Each row is a point on a tangle of strands that fork and nearly touch. The rows are in no order.
In the rows, 128 means zero.
Two points are linked if the straight distance between their rows is under 137. Some points are linked to none.
fov: [122  83 106 106 115 134 151  91 137 114 168 107 100 171 111 175 143 102
 107 186 146 113 159 139  97 163 102  95 141 118]
zozi: [156 145 119  89 127  81 122 159 151 126 170  96 101 129 170 171 152 137
 141 131  67 159 107 107 133  92  64 126 163 127]
Lisi: [112 110 174 198  76 153  92  99 149  79 113 135  75 146  97 140 185  78
 116 182 125  84 103  84 141 141 114 136 119 125]
vogo: [135 129  92 116 113 138 153 123  37 165 113 141 173 127 117 108  60 171
 124  91 153 128 128 139 136 119 188 104 120 119]
Fure: [ 80  92 179 157  99 153 128  91 140 104 126  91 172 154 139  91 119 157
 142 117 124 143 111  92 105 126 106 159  81 105]
pez: [140  89 180 116 146 146  65 154 146 163 148 132 111 161 158 151 161 118
 122 150 123 125 117 127 110 159 175 147 197 152]
rekab: [109  70 109 134 129 149 133  96 110 129 147 104 135 144 123 135 152 196
 161 129  95 125 105  96 167  81 203  94 120 128]
sase: [150 157  78 190 176 157 147 113  78  74 147 131 165 125 104 126 165 106
 137 159 115 129 189 162 175  96  88 123 131 142]
Vib: [102 121  78 134 159 129 147 100 157 127 119 113 196  86 116 159 148 133
 163 130 150 113 154  94 122  95 121 172 149 125]
bok: [185 131  91 106 137 166 130 141 170  84  92 110 132 135 155 138 149  81
 179 156 196 104 142 123 138 150 144  82 136 186]
Zom: [143 131 144  75 103  86 116 174 116 111 139 123  84 157 149 169 137 166
 106 109  66 158  95  88 143  95  83 105 147 106]
vaz: [ 84 145 169 128 147 111 131 178  79 163  81 137 150 147  77 130 127  73
  54 118 112 110  68 149 145 182 103 139  90 115]
dut: [158 129  67 120 127 120 118 108 152 157 103 122  42 108 110 147 129 102
 120 140 155 117 144 134 109 156 188  90 158 182]
Nazo: [ 94 118 158 116 124 113 142 112 137 158 127 122 143 147 104 141 116  89
 132  92 137 140 115 107 102 148 103 147 130 114]
fezi: [135 105 134 146 167 129 132 126 110  99 170 118 192 133 159 102 150 113
 140 146 132 154 203 140 109 132  48 182 146 151]
git: [137 154 148 128 122 112 129 150 111 166 134 139 112  95 150 134 130 144
 140  85  96 190 129 146 115 134 136 167 162 126]
pok: [120 132 191 171 131 139  81 140 181  80 129 133  90 144  97 125 194  81
 118 158 124  84 116  81 122 139 115 132  86 140]
Mave: [103 179 176 180  91 138 142 130  96 135 147 155 104 123 136 166 140  84
 145 117 129 160  86 162 151 152 131 153 161  79]
Gepi: [157 175 158 149 133 128 158 114 130  97 139 161 149 138 178 134 126 172
 145 145 120 167 165 119 147 101  91 115 162 118]
lanik: [163 162 147 104 141 149  71 184 115 104 201 155 142 143 180 162 124 122
 117 101 128 195 112 170 147 145  84 163 179 156]
Lebu: [123 109 133 149 150 111 127 104  88 143 151 135 181 124 128 132 156 160
 148 107  77 174 174 117 143 103 123 204 133 152]
zono: [124 160  80 117 151 158 142 126  94 121 118 143 192 139 127 141 143 137
 128 116 137 163 138  89 163 100 117  86 140 188]
Vev: [132 154 184 105 117 181 168 149 141 146 114 137 182 135 146 138 139  72
 164 123 174  86  93 121 163 129 135 152  62 130]
Kule: [ 89  56 210 171 100 134 109 112 148 124 117  72 146 138 144  91 115 148
  98 124 109 107  87  87  94 175 112 154  83 137]
seru: [131 170  87 125 140  95 138 139  43 147 130 143 162 135  94  97  42 187
 123  99 105 125 132 175 170  99 140 107 111 112]
dafi: [145 175 140 110 127 144  88 176 115 137 157 159 141 147 178 166 111 149
 100  92 141 207  67 112 135 145 122 149 203 145]
fefe: [ 89 128 157 107 177 113 165 136 147 177  86  97 159  87 102 102 130 137
 113 138  87  70 143 152  94 117  96 166  73 107]
Tok: [111 132  69 142 130 147 138  88 129 118 101 123 125 130  61 138 124  85
 162 112 205  98 136 129 166 121 193 103 107 168]
funu: [185 140 107 142 146 161 168 119 121 126 109 148 112  96 126  87  68 116
 132 111 141  84 183 137  85 141 161  96 137 131]
gobaz: [132 162 151 144 120 110 115 111 185 114 176 150  57 134 118 142 145 117
 126 142 118 142 124 135 144 172 110 143 148 140]
Gof: [105 103  86 194 107 107 112 116  91 150 168 131 152 107 108 145 150 113
 156 146  95 137 138 159 163 123 147 190 115  87]
gosi: [132 138 156 133  45 136 138  53 144 131 154 172  57 128 123 109  98 153
 148 123 167 143 100  97 105 126 152 162 149  91]
Vara: [ 98 129 112 111 135 109 118 180 142 147 156  53 153  87 159 163 138 110
 115 143  92 155  71 171 135 161  58 123 141 108]
ralop: [115  60 110 135 108 147 138  81 114  98 144 110 130 153 126 119 117  94
 132 181 179  99 160 162 129 177 121 116 106  98]
sozi: [ 91 144 164 103 128 113 117 154 197 154 108 149 146 131 140 148 106 137
  91 121 154 113  72  73  91 149 116 153 192 138]
noz: [118 133 186  76 115 150 121 165 132 174 100 138 133 107 155 135 115 160
 143  95 124 152  79  94  66 100 180 156 160 117]
Vovat: [145 142 154 145 155 158 132 154 157  73 185  99  96 112 143 126 147  64
 139 132 138 130 167 207 109 159 117 146 119  96]
Sorof: [123  86  86 188 144 134  64 118  92 106 146 170 164  94 112  70 149 147
 108 119 143 168 150 112 138 162 103 158 132 169]
maz: [152 134  96 134  72 117 124 101  94 117 151 158  75 130 141 197 155 112
 131 147 135 128 107 112 150  89 139 102 162  96]
rakod: [125  85 135  89 137  91 116 142 153 197 107 124 155  98 138 112 122 187
  85 125 124 108 130  70  68 123 147 114 137 121]
Vulov: [145 157  86 126 183 158 137 129 133  63 144 120 201 134 122 141 157  99
 162 156 153 129 164 141 167  97  68 117 113 142]
leru: [141 133 105 116 128 165 118 139 148 175  97 156 163  79 125  79 149 129
 112  91 184 120 126  84 116 139 176 105 114 203]
Vuz: [115 124 162 108  80 133 169  83 102  96 138 138  62 131 106  71  92 143
 107  82 136 134 162 174  93 165 149 144 132  69]
sised: [ 86 150 201 111 124 130 150 151 121  91  89 116 105 203 134 128 138 118
 103 118  96 143 112 166 122 155  92 108 155 105]
gur: [108 144  84 105  90  98 177 113 136 142 123  68 132 136 155 160  67 179
 163 122 116 138  88 159 144  77 106 126 101  98]
dod: [117 140 119 122 153 128 146 115 124 152 140 128 202 101 105 152 164 136
 154 131  87 138 167 101 124  72 105 200 134 108]
pum: [122 118  73 209 119 148 108  90  91 122 157 171 138 102 120  89 132 159
 121 150 125 156 159 171 152 150 121 149 158 150]
mevus: [100 125 132 116 114 140 130 111 137 179 101 115 158 141 125 111 135 180
 117 108 153 180  73 113 116 132 167  69  82 135]
givi: [179 142  79 125  71 132  79 126 114  99 143 149  90 111 122 174 171  96
 130 116 148 159 112  87 148  91 127  98 152 138]
faro: [110 144  76 131 119 117 169 104  87 128 109 104 144 137  81 134  85 136
 149  79 168 115 115 120  98  66 174 167 113  83]
nep: [167 134  75  91 112 111 112 147 159 135 107 118 159  73 123 152 105 105
 168 133 150  93  92 139 188 146 116 154 102 128]
poka: [133  82  60 118 137 118 107 115 120 148 172  99 127 127 149 133 126 165
 155 126  86 135 155 161 162 120 157 119 110 164]
kedo: [130 110 174 127 136 134  77 128 115 148 145 159 117 183 139 131 171  97
 120 141 134 160 105  98 105 156 118 147 170 184]
gumav: [103  95 193 185  93 142 112  94 143 107  98 121  73 151  84 118 119 118
  92 135 106  62 122  94 133 156 123 135 115  87]
Kib: [110 135 106  99 108 106 208  73 128 131  89 115 112 179 151 131  60 192
 158 122 131 119 127 165 133 103 110 124 151 103]
mugu: [161 147  88  79  88 127 161  80 144  93 142 131  49 167 121 163  98 159
 119 140 130 115 111 114 133  99  96 111 129 116]
kote: [124  93 123  72 109  93 131 116 106 148 120 109  45 145  98 129 130 146
  85  89 104 146 130 113  87 108 130 123 126 132]
Val: [155 121  81 167 174 148 163 101 111 108 164 102 172 115 150 116 147 119
 163 167 105 119 218 157 120 110  69 140 163 135]
zas: [135 107 190 160 116 166  94 111 147  51 142 146  82 169 136  85 177 138
 159 126  93 109 142  90 148  82 164 140  76 142]
poz: [147 146 175 177 123 140 117 121 100 111 128 175 112 153 121 114 112 122
 147 138 126 114 123 153 165 133 181 111  94 133]
geker: [118  89 139 183 139 166 130 107  77  86 124 174 111 211 105 107 161 143
 126 136  90 121 168 100 151  99 171 109 144 169]
sudad: [135 140 141 117 165  92 112 152 119 142 121 155 182 125 113 100 108 171
 108  84  91 133 147 114 152  98 103 147  82 155]
zumo: [155 166 150 136 179 149 198 115 135 131  90 128 116 142 169 135 114 124
 172 168  88  93 178 149 144 127 115  96 153 151]
goti: [135 165 168  72 151 157 149 117 127 138 108 143 160 166 118 117  92  78
 139  89 193 112 111 109 137 140 148 135  50 165]
Sem: [130 110 193 134 118 120 122 117 172 159 116 119 137 131 171 137 133 142
 180 148 100 110 110  86 128 105 145 152 108 125]
Nare: [172 199 140 165 170 171 170 133 148 103 109 142 134 119 162 153 129  94
 172 172 135  94 176 152 174 140 170 125 148 128]
Tugu: [ 95 173 105 107 114 132 127 159 197 156  71 124 131  75  87 159 202 101
 125 145 148  70  90  83 146 107 114  90 103 136]
Tive: [142 154 117 105 127 169 124 112 151 117  85 118 125 140 120 137 143  71
 184 146 199  93 116 115 154 128 186  88 113 195]
vumi: [110 124 134  72 169 127 191 122 137 183  83 109 198 104 112 116 106 135
 116 124 148  94 154 129  95  98 113 154  94 123]
seso: [134 118 116 185 149 166 132 110  86  65 139 147 127 158 107 138 181 124
 131 139  86 133 194 120 136 106 118 140 131 151]
teso: [117 128  88  71 104 106  97 127  96 110 122 142 159 148 127 140 139 127
 103 100 186 178  85  68 121 103 102  93 155 145]
ses: [157 142 152 140 154 136 154 123 162 118 115 128 155 122 199 137 150 161
 169 164 112 137 168  72  95 108 100 112 171 152]
zilin: [121 144  58 119 160 158 166 146  97  88 144 139 208 128 111 117 106 161
 110 112 137 126 138 105 162  65 104  99 132 151]
piros: [112  97 181 124 131 150 138 123 160 189 123 119 162 139 168 164 148  86
 175 168 127 107 131 104 115 132 169 181 144 116]
Dif: [ 99 144 157 139 146 121 153 139  81 151 133 153 170 122 166  99 145 170
 142  94  81 218 158 160 112 131 120 171 130 146]
Fof: [155 139 114 131  83 104 168  79 141 120 128 157  54 128 121 191 107 119
 121 154 122 102 108  99 147  94 140 112 161  80]
vob: [125  77 150 146 130 117  49 157 127 113 140 121  74 148 148 128 160 133
 106 177  79 142 125 119 161 121 120 137  78 132]
dakis: [140 120 153 149 114 127 132 161 138  96 165  67 110  96 126 119 102 108
  98 142  88  99 110 180 116 133  53 115 119  84]
pori: [108 109  96 187 150 160 115 126  76 115 150 139 145 128 109 119 138 121
 168 143 104 130 155 138 186 100 184 194 102 129]
mep: [133 169 171 149  78 116 120  74 126 140 136 185  62 145  87 135  95 118
 128  81 143 141 100 115 154 137 140 144 124 110]
figun: [112  91 201 136 109 150  93 153 200 138 122  98  70 152 133 113 136 111
 144 141 141  94  79 134  93 161 177 102 121 143]
fari: [129 181  97 183 119 120 163 110 116 111 139 135 155 110 164 136 108 189
 169 145 125 150 135 130 180  64 102 113 152 117]
muzuz: [ 98 110 178 109 115 114 109 136 154 174 122 146 178 121 127 119 118 115
 107 113 162 131  92  68 101 159  98 164 123 134]
voso: [161  73 144  94 147 163 114 125 149 160 130 117 118 126 156  86  88  98
 159 140 174  91 149 103 103 121 207  99 114 186]
pako: [121 151 130 121 139 163 122 137 119 104 114 143 123 158 132 160 136  85
 104 144 196 119 112 149 105 169 149  66 180 128]
Turob: [126 138 108 140  64  92 143 159  89 126 155  82  70  89  95 133 113 144
 102 102 106 119  99 153 105  97 106  89 119  52]
pelag: [116 131 101  91 118 131 137 123  67 168  86 152 150 134 115 124  94 158
 120  97 173 148  72 109 128 116 184  83 110 145]
goli: [148 128  89 108 162 118 117 134 169 149 105 122  84  79 122 127 120 105
 122 107 157 129 145  91  74 133 177 151 152 199]
duno: [ 95 161 167 156 101 125 181 137 138 139 112 122  93 133 147 172 121 115
 150 144  93 130 103 179 154 152 118 134 165  75]
mak: [117 105 144 181  96 122 132 144  98 132 147  82 117 109 132 141 108  80
 102 166  87  97 119 181 119 170  95 154 117  66]
pumo: [138 147  83 101 145  90 126 159 172 167  94 106 107  94 123 157  72 101
  84 136 149  91  71 166  85 155 116 138 181  93]
geru: [151  95 122  80 143 118  64 197 196 160 155 128 129  68 148 138 128 127
 101 162 110  86 109 132 117 153 130 162 166 112]
Gifo: [108 135 122 100 132 149 135 129 151 181  90 165 171  95  76 105 149 136
 107  97 189  87 124  89 137 111 179 134  67 168]
Banor: [122 139 113 143 137  98 136 109  88 147 133 149 155 152 139 120  78 169
 134 152  89 144 133 177 183 133 120 110  98 128]
dem: [120 104 160 107 157  92 106 132 118 106 106 150 149 152 109  79 130 184
  82 111  63 117 153  99 143 106 110 118 101 135]
nagem: [127 104  55 114 138 137 103 147 136 105 122  98 186 101 136  95 124 146
 119 145 177 139 132 158 146 150  98  60  70 131]
fave: [ 88 113 153 141 113 110 109 116  97 146  96 124 112 164 122 113 114 160
 134  96  68 168  98 167 155 147 160 143  49 130]
Modid: [147 140 141 106  96 171 132 171 113 186 101 140 135  74 165 119 125 171
 112  97 159 158  69  99  61  95 194 134 170 143]
Melad: [118 144 182 164 109 117 122  92 141 124 119 157 105 143  83 114 101 128
 115 107 130  94 100 131 147 150 170 132  99  98]
pav: [144  80 197 114 114 172 119 113 172 141 125 120  63 164 151  81 128 116
 175 148 147  85 133 138 110 132 212  91  98 166]
detif: [122 127 146 102 152 144 154 149 183 156 112  90 138 118 153 189 150  63
 162 141 130 123 142 111  91 128 147 185 137 123]
Gokud: [135 104 111  88 154 100 117 137 183 168 124  84  91  80 118 128 120 113
 144  98 146 138 133 100  52 110 149 159 122 144]
furi: [132 133 146  92  72  70 122 160 108 119 130 111  70 131 124 125 110 167
  78  99  72 128  80 127 122  94  92  99 136  64]
nabe: [152 100 128  92 128 142 114  84 143 157 115 152 122 170 149 117  75 118
 162 141 158  75 142 100 144 119 174 118 115 193]
Dukif: [125 116  84 123 138 111 127 124 100 140 114 150 123 124 103 160 108  99
  98 150 207 117 115 145 116 169 149  81 184 107]
luro: [137 137 107 167 125 104 104  89 124 142 157 153 138 101 147 115 132 134
 139 155 140 144 180 140 149 168  99 180 176 139]
Limaz: [190 135  68  66 105 121 154  95 125 105 147 109  29 175 115 173  90 117
  92 169 146 131 125 149 134 141 105  98 141 111]
Vesud: [137 128 188 135 145 121  98 173 103  91 141 122  88 157 146 110 136  90
 103 137  80 144 122 177 132 157  76 173  78 100]
fav: [136  98  64 149  91 109 113 119  52 126 144 170 181 144 130 138  99 156
 109 164 140 144 143 130 166 138 105  96 210 125]
fizov: [151 102  99 119 116  86 117 152 118 137 175  94 119 107 131 124 106 141
 148 117  69 115 159 167 148 100 143 162  86 106]
pelit: [105 149 177 108 169 157 143 157 112  84 112 140 137 189 114 145 141  89
  94 111 146 160 127 141 110 155 119  74 150 126]
sog: [147 162 110 137 188 145 169 134 122 142  93 156 114 161 135 110 105  95
 150 127  87 128 199 130 102 143  95  95 165 183]
Pason: [104 151 137  86 178 103 148 128 112 144 144 108 203 184 178 129 122 137
 130 141 139 193 139 157 115 159  42 136 159 158]
likis: [146 143 124 138  97 138 102  94 171  92 166 153  47 173 112 148 166 130
 118 191 100 135 121 128 191 167  94 131 122 152]
lutu: [175 137 147 120 147 170  96 162 157 100 147 124 146 134 185 120 151  82
 172 144 169 120 131 132 139 165 140 106 114 187]
dep: [107 133 108  82 147  98 159 154 101 177 111 102 126 124 101 168 103  99
 122 109 124 124 121 137 118 136 119 146 124 107]
feras: [130 143 137  86 171 102 123 178 104 165 102 134 127  82  95 124 122 129
  85  91  84 120 142 137  90 130 133 131 124 111]
beg: [ 95 129 139 110  88 104 175  80 144 133  74 139  92 173 120 127  85 187
 140  92 116 106  97 116 133 103 159 123 125  94]
manas: [152 151 101 196 132 173 168 140  82 129 131 159 182  93 128  88  96 150
 147 136  77  95 179 129 119  91 139 111 160 115]
gede: [ 69  94 173 132 116 119 150 103 110 116 115 118 111 182 129  86 120 149
 127  97  82 159 139 186 132 183 128 160  68 123]
nasu: [110  82 108 107 138 128 137  66 142 143 125 136 125 182 109 144 100 148
 126 123 159  99 141  87 122 123 166 108 150 158]
morun: [ 79 153 158 152 135 159 164 118 175 157  87 141 187 144 119 133 155 111
 174 140 155  98 118 114 150 133 156 164  52 139]
mar: [144 147  94 148 143 149 160 123 142  42 141 100 171 110 143 146 154  99
 160 171 195 142 162 157 132 112  89  69 124 110]
Rono: [146 123 162  81 133  96  88 185 171 153 155 131 124 116 161 165  80 109
  98 120 112 110 108 130 107 146  80 179 176 101]
Lela: [ 65 127 131 126 138 159 142 127 136 168  86 127 176 104  92 115 177 137
 128 106 158 106 114 102 145 103 146 174  41 139]
ker: [165 129  28 149 130 123 142 107 152 139  88 117  84 102 136 149 101 129
 149 135 144 128 141 149 131 123 163  82 128 187]
Kubak: [147  93 136 169 123 168 118 129 128  94 171 111 100 122 143  99 159  85
 132 174 157 117 175 193 115 169 143 126 106  96]
gav: [142 166  73 115 143  80 114 169 127 127 103 142 113 107  94 152  98  91
  76 131 209 111  89 150 134 160 104 114 184 100]
kunod: [ 86 152 117 110  93 107 199 101  90 137  68 134 131 157  91 151  65 155
 138  80 145 118  78 129 107  75 167 137 118  84]
giliz: [110 112 115 172  61 102 147 135  79 144 139 104  95  85  84 140 110 113
  92 122 103  85 119 173 105 142 110 111 123  45]
ruma: [149 150 145 129 126 101 149 152 160  90 165  78  72  78 161 142 115 126
 136 119  83  95 112 153 111 118  91 131 145  66]
Voro: [153 156 154 142 115 153 105 130  96 149 116 159 159 136 117 110 153 120
 132 133 147 151  90 112 175 119 180 126  95 146]
bovu: [122 186 152 136 162  86 140 124 149 109 135 152 176 107  89  80  93 160
 128  98 124  98 144 113 138  92  78 156  93 105]
supaf: [114 126  79 126 125 108 134 116 110 123 161 111 145  83  70 139  96 103
 141  78 149 110 122 128 150  97 149 162  79  81]
Rupus: [169  81  89  68 125 101 133 106  95 115 156 109  80 167 119 175 102  72
  93 160 147 101 144 151 125 138  91 111 152 108]
mevib: [ 94  91 135 146 169 136 123 122  69  97 103 157 123 191  86  98 149 183
  88 129  88 132 156 107 154 113 154 112 114 153]
lekef: [170 150 125 120 131 147  90 165 105 142 144 148 157  93 161 112 159 126
 128 127 107 162 115 128 174 126 143 119  94 159]
Datos: [115  93 170 115  98 156 138 112 147  63 121  95 117 111 123  88 153 128
 148  73 117 124 169 115  51  88 145 125  96  98]
regu: [153 147  83 125 114 110  78 156 145 155 134 143 151  52 135 123 137 125
 155 119 126 143 101 147 193 124 139 142  79 140]
defi: [129 138 131 152 137 109 120 159 192 169 108 120 119  38 101 117 167 104
 133 147 139  80 107 135 122 154 172 130 107 100]
banil: [147 151 130 172 147 118 127 152 158 142 120 129 128  40 122 106 150 119
 118 133 141 122 166 126  88 147 176 139 132 120]
Dom: [142 129 109 153 129 114 119  84 146  94 124 162  84 183 110 159 162 114
 133 188 134  96 158 130 200 138 130 104 127 162]
sinu: [100 116 118 164 109 123 117 121  74 152  97 153 121 162 140 136 122 161
 126 155  91 168  76 175 215 137 145 128  73 127]
Toraf: [141 126 189 119 115 143 112 114 114  50 136 110 112 141 129  92 160 118
 158  70 100 121 152 115 124  73 148 146  68 111]
Zukol: [154 160 167 103 179 117  96 179 188 110 151 128 122 151 166 111 132 113
 129 145 127 126 122 132 133 163 111 114 146 181]
Puf: [123 151 154 127 113 129 110 144  60 123 143 169 112 135 158 148 132 142
 120 107 125 211 117 135 122 137 134 124 197 132]
zepeb: [137  87  82 131 174 148  97 152 104 107 129 120 203 102 103  74 137 153
  75 131 142 108 155 127 139 130 131  97  75 150]
nur: [103 127 104 119 134  98 109 164 127 143 138  81 185 131 170 128 154 119
 124 161 118 209  82 179 140 170  63 110 108 147]
kar: [ 89 150 169 150 162  97 128 128 127 140 108 113 164 103  92  92 117 108
 110 114  99  87 121 134 115 106  50 181  95  94]
Razu: [158  84 178 152 100 150  75 111 143  96 173 144  82 166 154  96 136 156
 135 167 108 137 125 113 162  98 151 135  96 132]
Sopi: [158 100 183 133 135 110 128 130 157 138 134 130 115 124 188 131 148 178
 156 133  70 124 165 101 107 117 133 153 159 136]
neb: [130 117  85 153 147 125 136 119 170 140 100 141 180  63 119 116 142 142
 139 136 173 113 178  87  95 123 147 149 144 145]
ropuz: [147 132 106 134 148  95 108 112 151 128 168 168 108 128 148 107 114 160
  87 188 130 140 159 155 149 188  52 150 195 144]
Kimak: [104 113 111  94 145 112 160 120 188 163 102  65 109 103 113 160 161  87
 142 112 131 106 122  79  40 113 135 169 112 134]
bize: [ 87  74  80 120 150 128 136  90 127 133 140 107 125 186  78 154 147 136
 151 133 126  98 118  98 153  97 185 105 134 131]
loka: [149 124 172 112  64 150 151  78 146 100 129 146  31 130 126  88  84 156
 129  99 152 114 135 118  89 145 184 127 145  81]
bof: [102 104  68 109 127  98 114 125 144 153 122  90 172 123 144 118 122 132
 139 147 159 167 112 167 141 168 109  81 100 152]
Bafa: [122 143  68 121 193 135 162 136 122  81 160  88 198 123  92 118 135 132
 132 118 152 131 160 121 133  50  84 115 117 150]
Fuv: [127  99 123 132  70  91 108 133  90 148 146 156 159 112 156 104  98 219
 112 112 126 150 130  93 114 121 135 128 165 101]
Mes: [144 154 139 107 157 143  52 203 165  92 172 140 151 158 180 130 127 135
  97 139 134 170 103 174 161 165 107 123 138 164]
nive: [116 155  68 166  84 103 153 109 123 149 159 112 132  96 153 152 107 183
 171 137 110 168 111 159 160  93 100 134 133  96]
bul: [ 96 132 140 175 126 100  98 130  60 130 120 167 110 147 119 134 201 171
  98 129  77 208 116 104 143 106 115 129 129 132]
fego: [109 159 171 169  84 108 128 136 136  74 133 109  86 116 121 117 180 136
 117  75  61 183  94 113 125 108  64 147 124  90]
zifi: [134 146 139 133 181 138 134 149 133 144 102 174 146 151 122  95 112  99
  93 125 134 128 178 100  97 179 124  99 153 205]
Rebik: [147 113 100 159 106 128  95 118  68 129 128 172 166 115 117 124 125 114
 103 155 196 150 131 129 138 165 126  91 199 125]
feru: [123 151 165 104 123 136  92 150 187 119  94 123 115 122 101 152 205  68
 136 147 165  83 105  85 127 129 136 106 103 148]
toru: [114 143 144  66 146  95 131 151 110 153  87 142  83 134  99 126 141 121
  88  73  84 134 134 122  88 127 161  95 144 138]
Badi: [147 108 105  63 127 102 120 141 115 126 137 113 133 140 119 143 121 116
  91  93 168 143  87  65  79  93  96 139 145 127]
supu: [137 124  96 148 129 151 166 105 170  90 155  77 133  93 165 144 152 122
 168 162 164 156 163 162 103 146  93 115 118 103]
raka: [159 138 132 136 152 118 114 125 138 101 122 147 124 166 108 121 128 114
 113 149 130  86 164 140 174 138 155  93 104 156]
muk: [165 102 104  46 118  84 128 133 130 129 125 112  64 174 123 132 119 153
  78  88 133 157 103  71  69 104 114 114 141 153]
givos: [ 91 126 194 103 104 124 136 154 181 143  98 123 133 126 170 127 121 166
 123  98  99 134  87  70  71 123 108 155 176  92]
Kidig: [114 117 157 131 143 118 106 126  97 151 127 162 110 174 115 103 123 125
  93 122 130 157 158 130  96 183 144 116 143 171]
fote: [105 165  90  91 138 134 121  92 102 137 105 137 150 164 122 155 141 112
 132 111 173 194 112  79 129 125 102  93 136 198]
Nurek: [ 97  93 100 122 127 157 105 147 121 135 108 110 166 140 128 114 158 172
 137 139 114 155  99 135 164  96 176  65  85 131]
Dob: [124 141  92 108 118  84  90 169 149 130 149  89 141 101 133 170 172 102
 121 143  98 142  92 103 134 133  57 108 146 116]
Folo: [174 174 131 134 106 104 138 142 167 113 167 113  44  97 138 151 132 123
 147 117  97 133 115 152 147 133 118 123 130 102]
vomuf: [ 99 110 176 114 100 139 162 100 102  83 129 117  78 161 122  74 144 113
 132  78 102 164 161 196 109 166 134 146  96 107]
kis: [135 118 108 186 143 174 149 130  94 117 140 159 169 105 108 130 135 139
 138 150  98  94 148 113 173  86 190 127 135 112]
lonud: [141 128 121 131 118 188 133 131 137 198 101 163 149  59 133 111 138 144
 136 107 193 140  88  91  88 105 200 115 151 164]
tove: [ 83  83 213 142  96 130 107 125 172 128 109  86 111 127 111 104 132 103
 100 102 127 100  85 125  88 179 158 111  84 131]
fip: [126 121 135 110 176 115 126 117  82 122 164  97 177 169 146 124 145 119
  93 160 135 159 175 149 101 147  26 131 162 147]
kez: [156 131 124  83 154 124 135 160 163 140 132 103 113 129 151 170  73 123
 111 130 135  92 113 144  69 117 114 162 196  85]
Fomo: [106 141 144 217  68 130 110 112  84 132 138 175  78 127 124 160 179 100
 128 154 106 173  90 138 141 156 133 163 147  82]
Zab: [110 183 110 147 126 109 135 144 197 163  67 126 141  48  79 142 145 120
 128 146 149  76 110 133 158 135 113 108  72  95]
nefet: [147  87 147 108 121  98 106 119 125 162 121 152 132 117 150 103  82 191
  99 140 115  96 130  98 123 114 150 110 145  97]
bogeb: [ 91 173 168 119 137 129 178 135 124 105 103 107  76 169 138 145 149 127
 123 135  84 138 119 219 140 136  85 111 178  75]
feka: [137 126  96 141 117 102 125 128  91 130 191 121 138  78 111 134 113 105
 160 101 113 140 165 160 147 136 126 199  95 107]
dena: [119 112  30 134 147 153 157  94 124 118 108 113 129 131 110 145  91 111
 167 103 155 101 162 135 150 119 191 105 122 179]
ruba: [141 165 164 166 179 152 141 148 181  95 121 115 107 132 133 139 160  65
 155 159 126  89 151 171 149 151 131 134 109 112]
sizo: [134  72  68 142 161 137  91 129  99 133 118 143 177 111  98  76 118 138
  96 115 153 130 192 114 110 164 125 117 133 176]
Romo: [159 117 168  96 137 154  65 173 170 171 148 125 139  93 171 125 132 103
 127 143 130 111  96 133 111 151 175 153 142 137]
zilot: [136  92  89 126  77 117  93 101  67 127 171 159 140 145 131 145 121 204
 106 153 119 128 136  77 130  99 119 102 192 126]
beluz: [164 164  83 151 169 159 165 146 100 131 129 155 165  80 128  65  63 108
 137 118  96  92 180 160 128 129 111 106 121 139]
sud: [151 145 145 128 153 158 176 122 152  64 189  62 104 124 159 113 141 108
 165 123 156 156 158 179  81 132  83 141 147  97]
fitut: [108  99 169 125  70 138 158 109 141  94 133  82 159 119 133 101  87 149
 144  82 130 108 135 118  77 111 110 141  97  71]

A fork is a point with three links. Follow the links from the first point to the second and name the forks in between, in order.
funu, poka -> feka
fip, sog -> sase > Vulov > Vovat
Dukif, teso -> Vovat > Vulov
sozi, supu -> Vulov
Lebu, gede -> Melad
noz, dem -> Vulov > sase

A fork is a point with three links, a tip a point with one. Leave the first point through the second and follow the links. Name the first fork or tip that comes.
muzuz, sozi -> goti
lanik, dafi -> Melad
dut, goli -> feka
toru, kote -> Vulov
furi, Zom -> ropuz
rekab, bize -> vob
Zom, furi -> poz
zifi, Kidig -> Dukif
givi, maz -> Vovat
seso, geker -> vumi

Name the points in between on the shortest way along the links from the first point to the second, in order.
Vib, ruma -> neb > banil > defi > Zab > Tugu > feru > pok > Lisi > gumav > Melad > poz > raka > Dom > likis > gobaz > Folo
pori, Tok -> Gof > feka > supaf > faro > kunod > beg > Kib > gur > nive > fari > Gepi > ses > Sopi > Sem > piros > detif > Kimak > Gokud > goli > dut > ker > dena
geker, feras -> seso > sase > Vulov > Bafa > zilin > zono > fote > teso > Badi > muk > kote > toru
kar, ralop -> bovu > sudad > dem > mevib > geker > seso > sase > Vulov > mar > supu > sud > Vovat > Kubak
